Points, in no order, along strands that fork, close into loops and pass close to each other.
Two points are linked if the straight distance between their rows is under 30.1.
(478): |  11 |   6 | -10 | -36 |   0 | -25 |  14 |  -7 |  12 |   8 |
(62): |   7 |  -2 |  -1 |  29 |   3 |   5 |   4 |  15 | -27 | -13 |
(113): |  31 | -12 |  -5 |   6 |  -8 |  23 |  -7 |  23 | -26 |  19 |
(138): |  -4 |  -3 |   4 |  38 |  12 |  10 |   1 |  20 | -32 | -21 |
(84): | -42 |  22 |  14 |  11 |  16 |  -1 |  30 | -48 |  32 |  -9 |
(151): | -14 |  -8 |   7 |  22 | -19 |  -9 |  -7 |  -2 |  11 | -12 |
(320): |  34 |  10 | -26 | -11 | -14 |  17 | -43 |   0 |  -8 |  19 |
(466): | -25 | -27 |  21 |   7 |  10 | -10 |   5 |  29 |  -9 | -24 |
(160): |  -1 | -34 |  21 |   9 |  -7 |  15 |   0 |  35 | -17 |   5 |
(418): | -22 |  -5 |  14 |  -3 |   7 | -21 |  23 |  -1 |   6 | -18 |
(102): |  33 |  -7 |  -9 |   0 | -11 |  25 | -18 |  17 | -21 |  22 |
(91): | -16 | -25 |  19 |  31 |   7 |  11 | -14 |  27 | -18 | -19 |
(500): |  15 |  -4 |  -5 |  19 |  -1 |   8 |   5 |  17 | -26 |  -2 |
(518): | -33 | -18 |  20 |  13 |  17 | -14 |   6 |  20 |  -3 | -31 |
(278): |  15 |  30 | -25 | -35 |  -1 |  -9 | -27 | -21 |  20 |  13 |
(438): |  -9 | -12 |  10 |  -3 |   1 | -16 |  17 |  12 |  -1 | -14 |
(187): |  16 | -18 |  11 |  16 |   7 |  33 |   7 |  36 | -38 |  16 |
(175): |  17 |  15 | -17 | -38 |   3 | -20 |   4 | -13 |  11 |   9 |
(112): | -12 | -41 |  31 |   8 |  -2 |  17 |  -2 |  45 | -17 |   1 |
(503): | -12 |  32 | -10 | -18 |   5 |  -6 |  20 | -54 |  36 |  13 |
(31): | -21 | -31 |  24 |   8 |   9 |   4 |   1 |  40 | -15 | -13 |
(10): | -22 | -21 |  16 |  30 |  -5 |   1 | -14 |  15 |  -5 | -21 |
(354): |  28 |  20 | -30 | -20 | -10 |   5 | -44 |  -6 |   4 |  15 |
(445): |  -1 |  17 |  -7 | -22 |  -5 | -16 |  11 | -32 |  30 |   6 |
(299): | -22 |  28 |  -1 | -16 |   9 |  -1 |  35 | -55 |  33 |  10 |
(510): | -35 |  16 |  13 |  14 |   9 | -10 |  23 | -35 |  24 | -14 |
(425): | -12 |   0 |   3 |  14 | -15 | -12 |   0 | -14 |  16 | -11 |
(11): |   3 | -12 |  10 |  35 |  15 |  23 |   1 |  30 | -39 |  -9 |
(289): |  20 |  17 | -23 | -42 |   2 | -13 | -16 |  -8 |  11 |  13 |
(41): | -12 | -19 |  11 |  26 | -21 |   3 | -17 |   9 |   3 |  -9 |
(265): |  38 |  -1 | -17 |   0 | -16 |  23 | -33 |   7 | -18 |  22 |
(315): |  -1 |  22 | -12 | -43 |   2 | -18 |   5 | -36 |  32 |  12 |
(182): | -10 |  34 |  -8 | -30 |   4 |  -2 |  12 | -56 |  46 |  18 |
(6): | -19 | -28 |  21 |  32 |  19 |  19 | -15 |  35 | -27 | -20 |
(225): |  -1 | -16 |   9 |   6 |  -4 |  -7 |   8 |  22 | -11 |  -6 |
(209): |  22 |  24 | -28 | -26 |  -9 |  -3 | -39 | -13 |  15 |  13 |
(577): |  19 |  19 | -23 |  -7 | -10 |  -8 | -15 | -20 |  16 |   8 |
(347): |  18 |  -1 |  -8 |   4 |   1 |  -3 |  13 |  16 | -23 |   2 |
(331): | -22 |   9 |   8 |  14 |  -2 | -16 |  12 | -22 |  19 | -15 |
(107): | -35 |  25 |   8 |  -3 |   7 |   5 |  35 | -55 |  38 |   4 |
(480): |  27 | -14 |   2 |   7 |   3 |  27 |   6 |  33 | -35 |  20 |
(267): | -35 | -11 |  20 |   6 |  18 | -19 |  15 |   5 |   3 | -29 |
(245): |   7 |  30 | -19 | -40 |   2 | -16 |  -8 | -31 |  30 |  11 |
(322): |  25 |   4 | -20 |  -8 | -11 |  -1 | -12 |   1 |  -5 |   8 |
(454): |  -2 |   7 |  -3 | -22 |   0 | -23 |  19 | -21 |  17 |   2 |
(535): |  12 | -16 |  14 |  28 |  13 |  35 |   5 |  34 | -45 |   7 |
(277): |   9 |  20 | -16 | -11 |  -9 | -14 |  -4 | -26 |  21 |   5 |
(211): |  25 |   2 | -15 |  -5 |  -5 |  -3 |  -1 |   8 | -12 |   7 |
(144): |  11 | -22 |   8 |   7 | -14 |   8 |  -1 |  25 | -12 |   5 |

A fork is a point with three links, a tip a point with one. Leave the first point through the second and follow the links. Name the first fork or tip that comes.
(151) / (41) -> (6)
(289) / (175) -> (445)
(138) / (62) -> (322)
(454) / (478) -> (278)
(331) / (510) -> (182)

A piece is all that can be reached along the links. How many separate loops has the piece of each point below (a circle has one, a figure eight two, a Y none), and how many tips (points with one link)?
(289) -> loops 1, tips 2
(91) -> loops 0, tips 2
(112) -> loops 1, tips 0

Name the points in between on the shortest way along the links from the first point to the second, in order.
(454) / (245) -> (445), (315)
(265) / (138) -> (102), (113), (480), (187), (535), (11)
(466) / (438) -> (518), (267), (418)
(418) / (160) -> (438), (225), (144)
